Points, in no order, along strands that fork, close into loops and pass close to each other.
Two points are linked if the straight distance between their rows is under 92.6. Some points are linked to none.
z845: 30; -10; 40; 28; 12; -28; 7; -1; -39; 5; -3; 1; 26; -2; -15; -3; 36; 2; 9; -18; -28; 5; 6; 2; -1; -16; 21; 28
z160: -33; -22; -6; -20; 0; -25; 24; -18; -9; 18; 40; 9; -6; 34; -4; 1; 2; -20; -3; 10; 2; 38; 30; -1; 8; 7; 14; 14
z458: 5; 20; 2; -49; 8; -18; -5; 12; -6; 1; 29; -4; 14; -12; -4; 43; 8; 19; -8; -1; 25; 36; 14; 8; 8; -43; -16; 18
z915: -41; -16; 37; 31; -21; 4; 7; 19; -4; 9; 6; 26; -2; 13; 17; -5; -29; -9; -8; 17; 15; 7; -24; -24; -10; 7; -17; -12
z165: 5; -3; -3; 19; 18; -4; -12; -12; 8; 8; -33; -3; -30; -6; 9; 15; -32; -8; -8; 0; 13; -25; -16; -13; -18; -19; 26; 26
z703: -8; -21; -7; 14; -49; 17; 33; 9; -11; 5; -29; 2; 3; 17; -18; 15; -20; 16; 1; -30; -3; 26; 13; -23; 2; -16; -2; 28
z252: 29; 8; 18; -27; 27; 12; -15; -20; -19; 11; -22; -13; -3; -21; -10; -31; 61; 3; 6; -13; -31; -2; 22; -30; -8; 24; 9; -15
z260: -27; -13; 4; -3; -1; 0; 25; -43; -45; 6; 6; -13; -20; 32; 4; -3; -38; 1; -9; -6; 19; 0; -33; -45; -13; 20; 9; -10
z571: 21; 0; 24; 30; -17; 11; -26; 25; 50; -4; -29; -1; -6; 11; 11; -17; -1; -1; -16; -22; -2; -1; -9; -7; 20; 16; -25; -6
z525: -25; 0; 2; -7; -10; -18; -6; -14; 3; -18; 25; 0; 9; 9; -17; 10; -13; -19; 7; -3; -31; -39; -8; 47; -16; -3; -1; 16
z385: -10; -2; -2; 21; -41; 33; -17; -2; 23; -44; -12; 16; 16; 9; -8; -10; 47; 27; -7; -12; 9; 4; -19; 21; 23; 6; -31; 0
z511: 31; -6; -49; 11; -15; 9; 1; 30; 30; 8; -36; -10; -4; 7; 18; 13; -16; 14; 0; 27; -36; 5; 27; -31; 9; 28; 19; -20
z898: 5; 42; 14; -17; 24; -24; -40; 15; 23; -7; 27; 8; 3; -23; 14; -4; -16; -5; -5; 30; 21; -9; -9; 36; 4; 18; -33; -6
z419: -12; -27; 3; 18; -4; -9; -6; -10; 4; 16; 10; -22; -15; 29; -24; 16; -28; -30; -5; -23; -29; -39; 10; -12; -4; -5; 0; -13
z459: -24; -19; -2; -6; 2; 5; -22; -44; 6; -15; 43; 10; 13; 34; 17; 26; 18; 4; 6; 7; -17; 14; -19; -16; 13; -7; -2; -25
z90: -32; 7; -19; 14; 21; 9; 16; 50; -4; -6; -25; -6; -36; -35; 11; 9; -4; -6; -21; 3; 11; -11; 10; 35; 6; -8; 2; 13
z87: -49; -4; 4; 30; -37; -14; -5; 16; 10; -6; 0; 43; 4; 32; 11; 9; -12; 0; -21; -3; 1; 21; -12; -6; 3; 29; -9; 24
z734: -11; 24; -8; -20; 33; -6; 21; 4; -5; -18; 16; -32; -11; -27; -22; 2; 12; -2; 10; 7; 2; -40; -18; 37; 2; -21; -9; -31
z64: -2; 2; 28; -17; 6; -17; 59; -6; -35; 14; 8; -42; 2; 19; 6; -6; -4; 32; -9; 17; 18; -6; -13; -19; -11; -21; 8; -2
z612: 12; -7; -22; -26; -10; 3; 29; -10; -36; -27; -19; -9; -1; 16; 16; -17; 10; 25; -9; -11; -23; 10; -20; -30; -9; 10; 32; 21
z463: -6; -30; -17; 8; 0; -21; 43; -7; -20; 1; 16; -24; -21; 28; -3; -5; -12; -21; 5; 11; -7; 37; 37; -24; -3; 3; 27; 13
z485: -15; -14; 16; 18; -27; 22; -6; 44; 42; 8; 12; 28; 28; -13; -27; 38; -16; 1; 8; 4; 34; 6; 17; 1; -28; -13; -24; 12
z787: -42; -4; -3; -14; -24; 29; 12; 8; 11; 11; 28; 33; 8; -7; 18; -4; 14; 1; 11; -8; 22; 24; 38; 7; 15; 26; -20; 15
z418: -9; -12; -44; 12; -9; 23; 5; 9; 38; 22; 10; 24; -4; -9; 24; -22; -13; 7; 6; 17; -8; 36; 32; -18; 5; 9; -4; -26
z91: 19; 5; -7; -32; 39; -2; -35; -53; -7; 17; 32; -6; -9; -7; 1; 1; -8; -4; -6; -10; -5; -3; 0; 6; 17; 7; 0; -32
z658: -20; 3; 31; -20; -28; -13; 22; -15; -51; -14; 9; 27; 10; 32; 25; -1; 4; 11; -15; 6; -11; -1; -22; -5; 2; 30; -15; -10
z624: 33; -32; -6; -31; -4; -11; 27; -11; -40; -17; -17; 4; 2; 3; -14; 12; 17; 3; -31; -33; -1; 47; 30; 1; 13; -9; 7; 26
z798: 28; -15; 9; 8; -19; 19; 21; 6; -25; -8; 25; 7; 10; -34; 5; 21; -18; -4; 37; 2; -5; 15; 29; -4; -14; -13; -16; 16
z63: 17; 14; -12; -4; 17; -39; -24; -8; 15; -4; -9; -8; -7; 23; 3; 51; -14; -3; 6; 38; 13; -5; 5; 7; -20; 6; 35; 7
z951: 11; 6; -26; 5; 8; 6; -32; -13; -16; 10; -50; -2; -13; -40; -12; 28; -15; -14; -8; 40; 24; 5; -1; 6; 12; 0; -6; -5
z489: 25; 2; -16; 7; 10; -9; -31; -23; -2; 5; -12; -6; -7; 9; -7; 13; -3; -7; 24; 5; -13; 15; -12; -33; 0; 29; 7; -9
z370: 17; 13; -33; 21; 21; -16; -13; -10; -4; 40; -23; 5; -22; -44; -14; -4; -26; -19; -15; 17; 21; 27; 8; 2; 19; 4; -17; -19
z101: 58; 25; -10; -15; 19; 9; -24; -5; -2; -7; -24; -24; -17; -30; -5; -20; -25; 3; 21; 2; 0; -32; -13; -38; -26; 33; 10; 5
z596: 21; 24; 24; 26; -33; -32; -14; 16; 19; -33; -18; 23; -4; 23; -21; 23; -11; 3; 10; -4; 2; -10; -17; 19; -8; 33; -19; 7
z196: -17; -3; 21; -29; 13; 18; -7; 31; -8; -2; 12; 6; 18; -22; 37; -13; 13; 0; 15; 9; -8; -34; -1; 4; 20; -7; -1; 34
z67: 7; 12; -22; 17; 4; -53; 28; 2; -5; 11; 12; -6; 12; 10; -7; -18; -62; -4; -37; 24; 12; 11; -7; -14; -8; 2; -3; -15
z529: 12; 1; 26; 4; -30; -2; -9; 16; -11; -3; -10; 4; 35; 14; -33; -1; 23; 3; 22; -53; -25; -2; 1; -9; 5; 38; -18; 33
z212: -16; 7; 15; -25; 7; 34; 5; -18; -11; 5; 3; 9; -2; -20; 5; -53; 21; 7; 6; -39; 8; -10; -13; 8; 17; -4; -14; -14
z425: -40; -15; 16; 33; -11; 19; -1; 23; 8; -14; -6; 34; -3; -8; 32; 23; -11; -8; -17; 26; 27; 2; -20; 21; -1; -16; 0; -5
z343: 1; 9; -5; -21; 28; 21; -14; -22; 7; 38; 27; -24; 3; 0; -3; 4; -12; -16; 22; -13; 20; -20; -14; 8; 32; -14; -18; -42
z497: -6; -5; -21; 45; -4; 37; -8; 32; 31; 37; 17; 21; -8; -13; -24; 23; 16; -23; 0; -29; 25; 11; 14; 79; 3; -4; -7; -32
z34: 6; -7; 32; 24; -30; 16; 37; -23; -10; -8; -14; -4; 2; 6; 16; 0; -5; 29; 32; 11; 20; -34; -20; -9; -11; -35; -2; -1
z273: 7; -8; 10; 7; 15; -11; -9; -16; 16; -10; 34; -27; 13; 7; -3; -8; 54; 25; 14; -6; -31; 0; 0; -1; -10; -38; 26; 18
z932: 12; -17; -17; 0; -12; 8; -10; -23; 12; -13; -40; 6; -27; 9; 28; 4; 13; 24; -19; -30; -22; -12; 19; 19; 20; 18; 23; -9
z243: -16; 9; 11; 23; 6; 5; -26; -7; 10; 24; -5; 29; -20; -13; 9; 21; 19; -15; 4; 17; 21; 17; 20; 29; 20; 16; -2; 11
z39: 18; 6; 6; 29; -47; 24; 9; 30; 45; -25; -33; 14; -17; 16; -3; -15; -11; 6; 18; -27; -3; -4; 4; -19; -14; 30; -18; -9
z491: 30; 4; 24; 7; 20; -47; -3; 18; -37; -1; -22; -8; 19; -24; -20; -9; 14; -8; -26; -8; -44; -23; 3; 8; 4; -14; -3; 19
z652: -9; -4; -3; -24; 36; -23; -18; 32; -8; -4; -8; -9; 18; 15; 24; -7; 29; -13; -13; 24; -36; -14; -10; -17; -1; 11; 37; 22
z366: 22; -13; -33; 11; 7; -7; -3; 5; 6; -18; -9; -25; -31; -26; -17; 21; -39; -7; -11; 12; -4; 2; -9; -7; -31; -35; 17; 15
z446: -32; 7; -14; 20; -7; 21; 20; 30; 37; 21; 35; 48; -5; -12; -25; -2; -14; -26; -5; -9; 26; -7; 7; 69; -11; -14; 2; -27
z450: -26; -18; -8; 33; 31; -18; 29; -7; -27; -11; 21; -32; -13; 29; 3; -7; 5; -28; 2; 18; -15; -15; 11; -23; -16; 12; 23; 7
z569: 2; 13; 5; -9; 5; 7; -17; 5; 11; 9; 10; -4; 13; -19; -7; 52; -12; -5; 2; 17; 26; 8; 2; 17; 7; -38; -27; -1
z967: -13; -14; 0; 33; 21; 30; -26; -8; 44; 28; -2; 17; -15; -9; 2; 3; -23; -15; -10; 6; 33; -1; -26; 22; -11; -42; 13; -57
z657: 15; 6; -25; -51; 5; 8; -1; 3; 1; 1; 23; -21; 12; -26; -14; 14; -2; 4; -10; -15; 2; 34; 42; 3; 15; -27; -29; -5
z873: -26; -20; 1; 41; 5; 5; -27; -25; 29; 35; 20; 33; -26; -19; -1; -13; -29; -29; -3; -1; 18; 7; -15; 17; -12; -9; 8; -24
z3: 15; 17; -8; 47; -48; 13; 21; 9; 21; -45; -12; -2; -11; 6; -9; -13; 3; 13; 29; 3; -31; -15; -6; -10; -24; 12; -19; -23
z769: 14; -5; -1; 29; 27; -22; -1; 5; -22; -9; 0; -25; 19; -17; 7; -5; -15; -6; -30; -7; -27; -12; -15; -1; 21; -13; -14; -3
z663: -13; -13; 42; 20; -34; 48; -12; 37; 47; 13; -6; 24; 27; 12; -11; 5; -6; -12; -2; -5; 35; 2; 3; 8; 3; -24; -38; -8
z353: 5; 5; 9; 28; 26; -22; -35; -21; 8; 24; 2; 1; -16; -3; 3; 43; 5; -19; 22; 58; 6; 12; 16; 15; -9; 15; 4; 1
z535: -2; -20; 12; -44; 15; 10; -4; -1; -8; 9; 8; -16; -6; -9; -1; -31; 40; 7; -5; -43; -37; 6; 29; -27; -6; 4; -1; 16
z362: -6; 2; -16; 33; -12; 6; 10; 1; 7; -32; -11; -14; -10; 3; 10; -22; -16; -2; 5; 25; 2; -19; -13; -21; -22; 10; -16; -37
z991: 51; 22; 2; -26; 20; -15; -31; -5; -12; -24; -24; -31; -9; -31; -24; -7; 23; -4; 12; 14; -20; -8; -8; -15; -33; 13; 31; 22
z472: 4; 25; -5; -8; 12; -24; -34; 6; 23; -35; 4; 12; -10; -4; 7; -6; -31; 3; -7; 45; 22; -24; -29; -1; -33; 18; -11; -12
z441: 7; 11; -26; -41; 17; -27; 14; -10; 5; -11; -9; -4; 5; 50; -14; -5; 9; 11; 22; 27; 15; 34; -4; -39; -5; -1; 59; 15
z142: 16; 25; 20; 7; -35; -17; -11; 12; 15; -44; 12; 16; 24; 20; 11; 5; 14; 7; 2; 26; 10; 0; -15; 7; 3; 22; -34; -11
z230: 4; 4; 26; -27; 34; 28; -29; 27; 12; 19; 5; -4; -1; -15; 58; -1; 16; 8; -4; -2; 18; -26; 4; 17; 18; 6; -7; 2
z420: 16; 0; 8; 16; -17; -12; 12; -11; 27; 30; 14; 32; 24; 22; -8; -21; -46; -17; 0; -5; -6; -17; 17; 11; -6; 16; -10; -35
z393: 24; 12; -12; -32; 41; -34; 3; 9; -15; -6; -19; -11; 27; 22; 0; -7; 35; -1; -8; 28; -12; 14; 0; -32; -16; 7; 54; 9
z289: -11; 10; 4; -1; -14; 22; -17; 11; 17; 22; -15; 9; -1; -30; -23; -12; -28; 1; 0; -31; 43; -2; -9; -1; 10; -30; -11; 14
z452: 44; -10; 4; 7; -1; -20; 13; -9; -4; -24; 6; -16; 11; 19; -16; -1; 27; 15; 16; -9; -27; 17; 2; -3; -15; -17; 35; 29
z777: -1; 10; 33; -20; -3; -16; 8; 21; -14; -22; -8; 17; 21; 12; -19; 9; 64; 18; 3; -6; -2; 32; 19; -8; -43; 1; 19; 39
z576: -16; -26; -30; 22; -2; 44; -39; -17; 20; 34; -25; -19; -38; -38; 9; 7; 2; -14; 4; 4; 0; -7; 5; 36; 8; 10; 19; -24
z504: 4; -37; -13; -22; -30; 14; 42; -11; -25; 2; -16; -2; -2; 16; -14; 22; 23; 3; 4; -19; -9; 34; 47; -15; 12; -25; 17; 20
z807: -22; 3; 23; -22; 12; -5; 3; -5; -3; -15; 31; 19; 15; -2; -7; 31; 31; 25; -21; -30; 32; 26; -1; 19; -3; -11; -5; 30
z287: 3; -10; 17; -10; -19; -8; 15; 2; -2; -24; 20; 23; 36; 0; -16; -6; 71; 23; 4; -28; -9; -1; 24; 11; -18; 3; 6; 31
z417: -13; 7; 6; -19; -4; -9; 32; 12; 7; 26; 23; -5; 35; 10; 12; -32; -18; 23; -31; -12; 6; 10; 17; 3; 21; -8; -1; 18
z771: 28; 19; 9; -2; -10; -21; -33; -3; -8; -3; -38; 10; 3; -12; -28; -3; 29; 15; 8; -33; -20; 17; 0; -1; 19; 25; -1; 23
z829: -30; -17; -16; -14; -19; 5; 16; -26; -43; 32; 6; -3; 10; 29; -14; -5; -57; -10; -25; -8; 2; 25; -25; -22; 9; 0; -1; 4
z859: 24; 9; -10; -33; 0; 6; -19; -12; -14; 7; -58; -15; -16; -37; -11; 11; 13; 1; -2; 11; 0; -11; 13; 12; 15; 12; -2; -7
z176: -12; 14; 35; 34; -62; 8; 52; -4; -14; -23; -13; 1; 8; 5; -16; -40; 8; 41; -5; -18; 27; -4; 0; 7; -6; 12; -19; 8
z712: -8; 7; 1; 3; -1; 26; 2; -6; 0; 26; 24; -36; 29; -3; -14; -21; -32; -17; 17; 4; 0; -30; -14; -16; 2; -15; -40; -43
z277: -31; 18; -5; 4; 15; 26; -21; 7; 6; 26; 10; 18; -35; -16; -24; 14; 13; -28; 22; -8; 42; -5; -1; 54; 17; -12; -2; 7
z274: -49; -12; -23; 22; 27; -3; 22; -30; -4; -16; 23; -31; -25; 16; -5; 4; 8; 4; -4; 22; 0; -5; -5; -10; -17; -23; 21; -12
z786: -24; -5; -6; 12; 27; 20; -42; -25; -10; -11; 28; -4; 9; 7; 28; 22; 4; -5; -6; 24; 9; -5; -47; 0; 17; 5; -17; -34
z409: 29; 6; 9; -21; -7; -9; -25; -22; -9; 8; -58; -5; -3; -6; -27; 9; 51; -3; 15; -3; -28; -4; 28; 0; 7; 16; 0; 0
z834: -17; -11; 17; 18; -19; 13; -19; 41; 35; 1; 13; 24; 18; -12; 21; 37; -21; -7; 5; 33; 10; -5; 2; 15; -23; -10; 7; 10
z696: 3; -10; -22; -21; -1; 18; 21; -19; 0; -27; -23; 10; -32; 3; 29; -26; 30; 33; -9; -21; -9; -14; -2; -14; 4; 10; 10; -6
z680: -8; -9; 15; -22; -12; -21; 36; 14; -27; 0; -5; -19; -3; 15; -5; 25; -38; 8; -5; 21; 13; 9; 4; -23; -14; -20; -4; 23
z681: 18; 15; -20; -35; -30; -16; 25; 1; -3; -29; -21; -1; -3; 21; -7; -21; -19; 17; 6; -29; -8; -20; -8; -13; -18; 15; 18; 16
z583: 16; -34; -21; -42; 6; 7; 0; -12; 1; -11; 5; -32; -14; 18; 9; 32; -19; -4; -7; -8; -27; 11; 21; -18; 1; -16; 5; -3
z621: 1; -24; -3; -5; 4; -11; -6; -19; 1; 7; 7; -43; -7; 48; -20; 26; 2; -18; 16; -26; -44; 0; 13; -29; 0; -21; 4; -2
z980: 2; 7; 19; -5; -15; 2; -10; 25; 24; 3; -3; -12; 26; 13; -19; -15; 25; 19; 23; -29; -28; -4; -14; -24; -1; -1; 9; 52
z961: -4; -5; -4; -30; -1; 11; -15; 4; 17; 26; -3; -4; 5; 5; -6; -24; 1; -1; 11; -37; -28; 6; 17; -37; 16; 2; -2; 36
z72: 11; 12; 18; 8; -3; 1; -26; 5; 8; 36; -11; 21; 1; -35; -20; 22; -45; -24; 9; 13; 38; -1; -3; 26; 2; -32; -22; -1
z653: -12; 25; -14; 14; 8; 15; -5; 45; 25; 6; -9; -12; -30; -44; -12; -13; -13; -7; -10; -9; 25; -11; -17; 70; 1; -12; -8; -15
z102: 26; -1; 7; 25; -15; 20; 13; -16; -10; -1; -9; 5; -3; -27; 20; 6; -18; 8; 39; 4; 4; -7; 4; -13; -21; -37; 8; 8
z389: 11; 2; 32; 12; 8; 8; -25; 2; 6; -16; -10; -30; 8; 20; -14; 19; 31; -6; 23; 3; -39; -51; -24; -2; -2; 0; 15; -1
z404: -1; -3; 29; -19; 30; -5; 8; -10; -23; -4; 7; 10; -5; -9; 30; -1; 31; 21; -20; -23; 8; 14; -9; -1; -7; -29; 10; 17
z372: -2; -2; 6; 25; -26; 23; 37; 13; 14; -3; 8; -23; 22; 4; -9; -34; -25; -3; 11; 26; -15; -36; 0; -19; -26; -8; -20; -61
z153: 7; -19; 1; -27; 21; -4; 27; -5; -31; -25; 11; 1; 0; -3; 9; 6; 33; 24; -43; -30; 1; 44; 19; 8; 4; -45; 26; 9
z622: 16; -8; 3; 15; 12; -7; 38; -14; -44; 9; -17; -3; 0; 29; 24; -26; -35; 11; -7; -25; 13; -3; -23; -53; -4; 23; 20; -5
z591: -4; 5; -4; -20; 6; -4; 13; 19; 1; 7; 12; 16; 40; -1; 20; -12; -2; -10; -36; -28; -19; -9; 16; 27; 44; 6; -14; 11
z221: 31; -18; -20; -15; 20; 3; 11; -9; -37; -4; -32; -2; -3; 13; 21; 2; -14; 2; -3; -23; -7; 4; -33; -55; 6; 16; 43; 12
z645: 10; 2; 22; 25; 0; 13; -35; 2; -5; 0; -7; -19; 11; 0; 1; 12; -4; -24; 24; 15; -16; -37; -23; 6; 11; 11; -23; -8
z613: 13; 16; -13; 6; 6; -44; 24; -5; -13; -14; 14; -18; 28; 11; -1; -25; -22; -6; -31; 10; -7; -33; -17; -5; 2; 16; -12; -11
z224: 29; 32; 0; -3; 5; 0; -29; 5; 22; -16; -13; -5; -10; -8; 27; 0; -22; 13; 24; 36; 21; -26; -24; -28; -23; 42; 12; -1
z544: 49; -3; -8; -7; 21; -5; -21; -11; -26; -10; -1; -24; 6; -32; 14; 3; -12; -10; 8; 15; -39; -22; -5; 13; -20; 18; 39; 19
z354: -11; 3; 4; -33; 48; 4; -18; -27; -37; -8; 34; -5; 2; -8; 26; 24; 1; -12; -4; 1; -5; -15; -24; 9; 14; 23; -29; -45
z460: -13; -7; 1; 10; 7; -7; 64; -21; -30; 12; 3; -39; -31; 0; -19; -37; -17; 12; -3; -1; 12; -3; 8; -8; -7; -21; 9; -6
z395: -12; 35; -4; -10; 14; 17; -23; 26; 10; 11; 30; 6; -28; -32; -5; 12; 4; -7; 4; -16; 32; -9; -23; 79; 1; 14; -10; -8
z815: -10; 20; -7; -6; -31; -43; 22; -1; 6; -17; -27; 17; -3; 40; -33; -17; 7; 13; 1; -17; -6; 3; -5; -4; -3; 31; 22; 20
z390: -24; -9; -14; 25; -11; -3; 3; -2; 13; 24; 34; 43; -5; -18; -20; 6; -26; -25; 14; 17; 9; 18; 16; 27; -22; -7; 7; -27
z264: -9; -8; 23; 21; -46; 7; 52; 3; 7; 2; 3; -9; 11; 35; 8; -19; -10; 37; 3; -5; 2; -10; 4; 9; -9; -8; 6; -1
z318: -36; 1; -18; 23; -15; 17; 46; -26; -28; 14; 2; -5; -16; -13; -14; -37; -42; -6; 1; 4; 16; -7; -15; 7; -12; -5; -4; -22
z495: -3; -3; 14; 40; -19; 30; -16; 22; 39; -7; 2; -6; -2; -5; 4; -14; 0; 1; -5; -9; 9; -13; 0; 17; 17; -28; -26; -22
z799: -15; 3; 15; 54; 0; 45; 9; 2; 28; 11; -13; 8; -31; -12; -4; -18; -2; -7; 3; -14; 23; -8; -18; 27; 7; -35; -16; -54
z493: 14; -14; -24; -22; 12; 0; 15; 23; -4; -9; 2; -34; -10; 4; 1; 9; -42; -8; -6; 17; 2; 3; 4; -41; -18; -16; 3; 7
z336: -11; 18; 20; 23; -19; -34; -3; 17; 14; -18; -44; 12; -20; 40; -17; -12; 13; -13; 8; 11; -8; -21; -4; 3; 4; 29; -2; 8
z281: -10; 2; -9; 1; 15; -20; 21; 8; 4; 25; 22; 8; -3; -1; 9; -31; -31; 0; -29; -8; 23; 14; 8; -13; 12; 3; -20; -27
z53: 9; 16; 22; -29; 0; 26; -26; -7; 24; 9; -21; -5; -14; -19; -5; -28; -5; 18; 5; -29; 32; -24; -19; 7; 25; -16; -31; -6
z752: -17; 4; 13; -17; 4; 1; -22; 14; 23; 16; 28; 36; 6; 2; 37; -19; 3; -5; 4; 9; 14; 25; 9; -22; 18; 37; -8; 31
z168: 6; -18; -40; 20; -12; 18; -40; -4; 49; 35; 7; 7; 15; -11; 6; 18; -4; 0; 3; 28; -2; 43; 17; -19; 8; -7; 4; -8
z887: -1; -8; 3; 10; -3; 28; 15; -2; -14; 13; 26; 22; 13; -20; 8; 57; -26; 0; 19; -4; 20; 23; 15; 9; -5; -30; -32; -9
z74: 7; 18; 9; -13; 4; -12; -1; -29; -18; 16; 18; 16; 24; -22; -13; -19; 49; 6; 16; 6; 4; 17; 15; 8; 23; -10; -11; -7
z906: 32; -9; -2; -22; -15; 10; 7; 11; -20; -13; 29; -7; 22; -34; -9; 44; 2; -3; 7; -12; -31; 28; 45; 4; 6; -6; -34; 13
z698: -10; 15; 14; 13; -39; 18; 3; -8; -2; -17; -11; 12; 24; -8; -10; -57; 18; 24; 4; -18; 16; -5; -25; 7; 13; -1; -17; 7
z471: -20; 7; 0; 8; 0; -21; -36; 24; 29; -15; 14; 26; -4; 18; 14; 2; -1; 2; -5; 5; -11; 5; -16; -15; -15; 44; 0; 28
z742: -5; -5; 1; -6; -8; -3; -3; -8; -23; 4; 0; -11; 8; -9; -22; 14; -24; -37; 16; 6; -39; -33; -5; 4; -4; 12; -15; 9
z357: 24; 1; -36; 14; 3; -5; -10; -31; -2; 22; -3; 4; -5; -26; -3; -19; 23; 1; 12; 20; 1; 19; 11; 15; 31; -2; -12; -15
z797: -16; -19; -32; 24; 17; -14; 12; -12; -2; -13; 46; -13; -4; 11; 12; 12; -18; -5; -20; 15; -4; 35; -19; -5; -11; -22; 19; -15
z38: -21; -22; -18; -4; 1; -16; -13; -35; -8; -5; 46; 0; 10; 44; 7; 15; -15; -10; 0; 12; -21; 32; -10; -22; -6; 14; 18; 13
z70: -1; 22; 4; 4; -30; -31; 1; -12; 7; -7; 29; 15; 43; 8; -8; -16; 26; 19; 9; 20; 7; 12; 17; 11; 18; 12; -18; 10
z462: -11; 18; -9; -18; 38; -13; 33; 12; -50; -8; 7; -12; -4; -20; -14; -7; 18; -8; -27; -20; 5; -7; -17; 40; 8; -39; -3; -7
z650: -20; -6; 10; -8; 33; 4; -16; 7; -29; 0; -12; 5; 27; -4; 22; -22; 27; -19; -6; 20; -22; -41; -25; -5; 18; 11; 9; 7
z291: -23; 8; -43; -27; 36; -10; 24; 16; -18; -5; -17; 0; -26; -25; -2; -23; 1; -11; -29; 1; 14; 5; 0; 17; 13; -9; 10; 7
z47: 18; -31; -22; 13; -6; 24; -9; -4; 28; 16; -38; 0; -20; 9; 32; 20; -8; -9; -2; 2; -24; -9; 37; 7; 22; 34; 7; -32
z408: 3; 23; 41; -20; 23; 12; -37; 26; 2; -2; 21; 24; 5; -18; 23; -4; 33; 0; 0; 14; 23; -6; -12; 33; 23; 17; -37; -2
z352: -5; -17; -28; -4; -1; 31; 15; -2; 22; 15; 22; 7; -21; -7; 17; -17; 6; 8; 4; -19; 11; 18; 45; 10; 7; -2; -1; 6
z323: 21; 6; 12; -32; 21; -31; -4; 11; -13; -14; -7; 6; 4; 25; 1; -6; 60; 7; -5; 2; -29; 46; 31; -22; -33; 9; 47; 28
z431: -14; 22; -9; -14; 2; -24; 7; 17; 6; -15; -60; 13; -23; 17; 16; -5; -4; -5; -8; 24; 12; -26; -6; -12; 1; 23; 10; 22
z344: 17; -9; 9; -3; 22; -4; -22; -13; 0; -14; 3; -20; 7; 11; 14; 9; 54; 16; -6; -7; -44; -25; -8; 2; -10; 5; 26; -22
z422: -10; 15; -24; -35; -1; -28; 4; -8; 5; -12; -32; 4; -13; 28; 2; 29; 2; 8; 6; 34; 20; -1; -9; -29; -4; 5; 24; 14

A tip is a point with one link. Name the tips that can be reached along the links from each point below, in the order of the rows.
z53 -> z703, z385
z87 -> z497, z168
z366 -> z165, z525, z591, z318
z260 -> z511, z734, z287, z829, z544

A fork is a point with three links, a tip a point with one. Leave the first point through the second and follow the links. Name the first fork or tip that comes.
z645; z389 -> z591
z352; z787 -> z495
z734; z462 -> z422
z485; z834 -> z168
z101; z224 -> z393
z3; z362 -> z38
z67; z613 -> z742
z393; z652 -> z544
